Each row is a point on a landscape with many valleys, with its height.
From any point a ball rolls to the lowest of the 2 points nearest to it. It stops when none of these is lower. Distance is the straight distance between rows; heights are no part of it.
mamat height 529: [103  83  99 112  63 106  40 119 149 113  75 136  81  82 104  39 133 113
 114  80 132 167]
lem height 488: [118 113  95  52 111 142 128 133  86 104  94 130  78  77 118 114  76  48
 107 129  96  78]
Vud height 352: [ 90  99 116  79 100 146  83 106 116  81 127 126 128  92  79 125  68 116
  71 101  79 135]
Tedo height 636: [ 79 140  95 120 119  86 102  94  89  76 109  89 106 126 128  89  90 145
  52 112  76  73]
Pez height 897: [106 102  57 142  96 125 107 131 122 152  85 116 128  69 102 131 103 115
 114  83  82 118]
zun height 560: [109 119  98  94 143 139 112 127  86  74 145  75  93  83 111  78 116 129
 127  91 121 134]
netes height 552: [109  65 113  81  63 102  53  92 123 122  91 116  85  78  95  87 123  90
 123  78 111 177]
Sazo height 829: [100 117  75  78 162 119 132 159  91  92 102 141 127  61  43  91  97 108
  64  90 123  79]
zeler height 513: [128  82  69  53 104 108  78  99 148  63  60 102 117 103  80  83  99  92
  50 116 102 131]
Nabi height 404: [ 71 115 108  94 116 149  86 126 108 115 128 120 118  68  56 111 104 111
  69  92  83 126]
Vip height 876: [ 89 113  37 122 118  95 134  80  85 133 100  90 131 111  88 151 106 104
  93 108  85  81]
Nolob height 290: [ 92  52 128 139  66 134  92  80 117 144 121 107 115 126 118 144  54 101
  92 127 112 135]
bom height 520: [124 106  82  99  87  74 109 110 122  91  59 111 121  97 132 134  54  82
  88 112  98  44]
vit height 419: [101  77  51  94 109 103  99 115 119 123  40  89 115 134 104 100  87  99
  75  84  83 128]
Dul height 412: [125 107 137 104  91  93 118  91  70  79  96 101 117  92 110  94  91  82
 130  89  73  39]
soved height 575: [ 84  67 109  75  75  83  85  88 106  91  92  91 113 103  87 100 106  81
 116  79  96 137]
tano height 679: [ 78 140 107 155 102  97  89 107 117  71 141  86  82 119 100  87 124 150
  67 123  89  85]
dibu height 442: [142  97 128 126  79  89  74  89 155 110 124  56  78 126 132  94 121 127
  88 102 110 152]
dunu height 301: [ 68  96 131  93  98 149  95 135  95 120 106 105  95  89 140 109  68  64
 146  86 102 118]
lol height 726: [ 84  57 147 110  46  86  82  60  95 100 147 120  76 124  47  81  86  69
 126 135  94  86]
Lote height 376: [106 113 114  88  89  76  83  72 106  96 159  57  99 106  79 126 120 123
 107  77  94 130]
manu height 579: [ 54 121 144 101  54  72 101  79  98 104 121 112  88 143 103 127  84  94
  73  87  51  76]
zufa height 465: [129 107 112 105 108 122  89 113 103 104 132  93  81  56 114 107  76  64
 133 114 136  74]
gugi height 804: [ 62 128  89  82 161 104 140 102  71  93 100 135 142  84  45  99 101 107
  64  84 111  64]
nered height 306: [ 94 121  45  91 159 142 135 113 104 139  85  88  90 142 110  77  77  76
  44 113  85 113]
sal height 734: [ 84  77 131 107  58  80  80  62  71  79 152 122  75 125  87 118  74 104
 141 123  72 104]
Pag height 466: [ 91  74  65 113  84 119 134  66 108 100  90  70  87 132 124 120 100  67
 154 127 103 123]
vevom height 478: [129  99 136 121  80 129  60  88 113 113 148 102  51  58 107 101  93  69
 129 131 144  98]
Led height 469: [124 106  86 112  92  76  71 101 153 112 101  69  73  91 112 105 131 116
  82 102 129 122]
vuf height 532: [105 115  82  87 124 101  83 123 128  62 126  92 116  70 100 109 105 144
  90  85 124 130]
Fipob height 675: [ 69 106  65  97  95  48  65  75  97 114  99  95 124 105  62  98  87 129
  33 109 100  62]
Seda height 572: [ 98 102 105  85  80  58 123  94 115 135  65 108 142 124  89 125  84  83
  65  64  62  73]
pifi height 356: [129  83 125  68  88  99  62 111 100  94  49 121 126  76 119  65  96 112
  89  53  84 125]
sor height 866: [108 122  42  94 136 114 143 126  96 121  98 114 127  81  95 148  69  89
  76 117 107  68]
Bamu height 375: [101  90  40  79 132 145 126 109  95 139  42 100  99 131 111 112  73  65
  75  98  64 116]
lovid height 548: [ 93  57 138 175  59 123  73 106 118 112 118 129  83 117 122  80  87 140
  95 131  99 131]
didu height 414: [141  90 125 121  77  93  63  77 107  87 151  74 107  96 117 106  98 141
 116  99  99 165]
puge height 494: [115 117 118 100 100  47  89 117 123 106  78  98 105  76  86  96 130 110
  89  62 124  53]
daka height 758: [ 59 114  73  95 122  65 109  83  74 117 100 101 137  94  39 103 115 107
  53  87 107  57]
sazok height 256: [ 75  66 122 120  87 146  83  90  95 114 113  95 112 111 125 116  46  87
 122 117  96 145]
Sipek height 495: [118  71 135 134  66 133  55  78  86 113 142 102  78  74  78  63 103 100
 114 143 125 101]
tigo height 610: [119  69  97 112  93 117 116 125  89  71  59 115 125 101 145  66  79  94
 156  91  85  98]
Kopaf height 570: [130  77 130 154  48 113  81 110 141 112  95 121 105 118 155  87  71 120
 115 108  77 128]
lup height 665: [116 112  76  68 119 139 123  88 101  86 102  82  97 110  53  62 132  77
  90 112  99 105]
tasez height 472: [ 80 109 110 158  89 104  77 128 123 141  83  93  65 120 127  83 102 109
  68 126  91  83]
tum height 687: [110 119 113  81  94 113 119  66 121  68 142  76  86 116  49  84 121  64
 106 114  97  94]
Lasug height 459: [100 136 116 121  90 121  78 116 110 131 137 117  91  63  58 109 148 119
  92  79  95 104]
rar height 350: [ 89 118 154  92 116 102 115 102  70  97 105 101 118  92  92 100 112 106
 107  49  82  82]
rir height 735: [110  91  69 131  77  52 121  69  97  53 127  82  84 104  70  99 141 111
 151 110 109  80]
lur height 542: [112 118 137  43 164 109 146 145  49  66  99 136  82  85 106  76 101  94
  75  97 121  98]
demil height 589: [107 156 128  81 152  70 145  68  70  80  92 107  83 105 110 130 145 100
  85  86 102  82]
Dovab height 521: [100  77 128 146  77 131  55  84  87  82 148 123  76  94  90  72  98 142
  85 151  92 122]
Motem height 545: [126  88 101  78  87 117  86 111 148  37  98 132 105  79  60  78  98  91
  85 114 106 110]
kulo height 637: [105 110  83  59 133 109 135  71  73 111  71  81 111 116  80  84 111  68
  83  98  96  88]
Ziki height 337: [114  86 107  87 101  73  66  70  56 141  81  46  75  99 107  87 126  89
 119  93 115  95]
fesab height 711: [ 91 105  65 147  78  72 102  93 125  76 111  92  84 117  73  84 137 134
  96 130  94  93]
Niz height 887: [101 113  63 140  98 106 122 102 124 142 106  95 133  99  52 135 132 132
  93  85  66 109]
Fadu height 514: [109 117 118  39 133 135 137 140  60  92 110 123  75  80  97  83  87  63
  79 122 123  73]
muf height 846: [118  96  45 104 133 134 105 155 100 109 107 130 130  27  51 104  94 114
  94 114 130  87]
Fak height 284: [138  99 112  84  93 128  68 109  93  98  95 118 137  78 103  94  90 128
  77  81  58 130]
Dok height 573: [ 86 146 137  55 156  99 120 108  77  67 102 116  67 104 121 100 115 109
  57  79 114  87]
Fuluf height 576: [ 78 104  89  96  85  74  83  90 108  92  82 118 109 133  95  95  98 126
  31 111  56  95]
Velup height 632: [109  80  91 115 119 102 117 136  66  71  64 122  94  78 156  47  91 107
 163  98 132  81]
baga height 439: [ 92  67  80  85  69  74 117  57  82 133  76  59 106 148 122 105 100  77
 138 106  80 124]
sepo height 719: [ 82 110 112  88  92 104  87  80  83  59 130 106  70  97 107 135  78  92
 114 113  91  92]
rul height 400: [ 79 114  66 127 129 131  98 120 109 123  83  73  67 132 130  83  97 119
  53 124  92 108]
Pom height 540: [128  93 104  88  59  50 101  99 113 103  61 131 120  88 117 147  85  98
  94  84  78  69]
Munon height 274: [ 79 112 140 108 105  74 138  93  67 122  66 107 114 134  97  95 137  97
 102  51  61  79]
favim height 278: [ 44 112  82 104 152 106 138  97  49 158  78  77  96 135 139 109  94  90
  99  86 102  93]
Bepa height 268: [ 85  84  80  73 118  74  92  66  43 114  91  43 108 105 101 110 122 105
 125  86 123 116]
nub height 447: [143 116 103 106 100 104 133  90  77  76 119  94  88  73 102 110  91  63
 160 118 118  37]
ruget height 501: [103 108  79 100 112  99  59 138 149  95  87 111  82  69 113  84 138 134
 103  81 133 156]
duda height 751: [105  93  54 116 112  78 121  82  56  62  88 100  93  97  99 112 153 139
 132 117 100 100]
Sibu height 704: [100  95 132 107  72 113 102  62 104  53 158 104  96 123  33  74  96  72
 128 114  82  91]
Debo height 349: [ 45 118  84 108 120 123  96 111  52 147  93  91  69 100 133 130 104 107
  99 107  98  90]
Tedem height 590: [137  72  88 135  88 119  91 121 109 119  58  91 126 103 160  82  70 104
 129  95  81 112]
Fifog height 609: [ 65 107 128  92  67  67 117  73  97 100 100 115 141 122  80 112  74  91
  82  76  58  67]
fedom height 154: [ 73 104 115  99 129 115 147 123  85 127  46  94 114 131 129  91  97  75
 109  67  86  73]
Fezum height 856: [111  97  54 112 124 143  92 121  92 129 109 110 123  59  61 122  60 103
  77 134 117  83]
Tute height 326: [ 97 104  89  82 115  74 122  45  77 101 130  36 111 118  86 120 118  92
 132  72 110 123]
Bidu height 533: [ 66 111 130 146  59  98 100  86 115 119 119 105  72 153 120  98  96 115
  67 130  59  96]
besi height 659: [117  68 100  88 108  54  80 104  76  82  58  93 102  69 140  60 104  97
 152  74 150  80]
ditev height 430: [127  98 141  98  72  57  72 115 115  91  77 111 109  86 109  62 120 121
  91  65  81  81]
letup height 707: [ 73 109  91  66 111 103 106 113 111  62 125 121  57  91  97 149  90  66
 122 106 123  97]
foru height 397: [111  60  95  96  59  53  83  64  73 140  91  68  89 116  94  80 113 100
 125 128  94 108]
laris height 692: [ 80 100 101  82 123  83 125 115  89  64  87 118  84  84  96 103 122  78
 136  92 133  73]
gevi height 473: [ 88  79  82  91  93 105 102 102 162  89  70  92 125 131  85  76  79  86
  60 115 114 132]
buli height 677: [ 96  75 102  81  97  78  88 119  87  96  78 114  77  53 111  83 109  70
 168  85 156  84]
dalen height 603: [112  90 104  40 115 111 112  93  94  75  85  81 135  96  93  87  77  72
 110  82 114 117]
par height 504: [121 105  87  93  89 114 121 138 122  99  60 133  86  77 141 132  68  59
 115 125 100  55]
vudeb height 484: [135  83  62 119  87 102 126  78 127  71  95  56 105 128 122 100 115 101
 149 124  96 136]
fege height 574: [106 148 122  84 135  40 110  74  90  59 122  88  86 105 103 134 131 120
  92  74 118  73]
suv height 522: [ 99  80 118  88  60  69  70  79 142  83  95  98 117 134  99  86  79 110
  46 121  90 125]
ruga height 343: [ 53 111 108 111 114 126  81 139  79 145 113  97  60  66 140 110  92  91
 132  97 138 102]
Fim height 544: [113 124 126  97  83  23  92  84 126  72 125  72  90 103  90 120 110 105
  99  67 123  51]

For each start below, name every point that the ball comes to, in order.
fesab: tano Tedo Fuluf suv gevi
Led: dibu didu Lote Tute Bepa
Velup: tigo Tedem Kopaf lovid Dovab Sipek vevom zufa nub Dul rar Munon fedom
Niz: Vip sor Fezum muf Sazo gugi daka Fipob Fuluf suv gevi
sal: sepo letup laris buli besi Velup tigo Tedem Kopaf lovid Dovab Sipek vevom zufa nub Dul rar Munon fedom
Pez: Vip sor Fezum muf Sazo gugi daka Fipob Fuluf suv gevi
Fifog: Seda Pom bom par lem
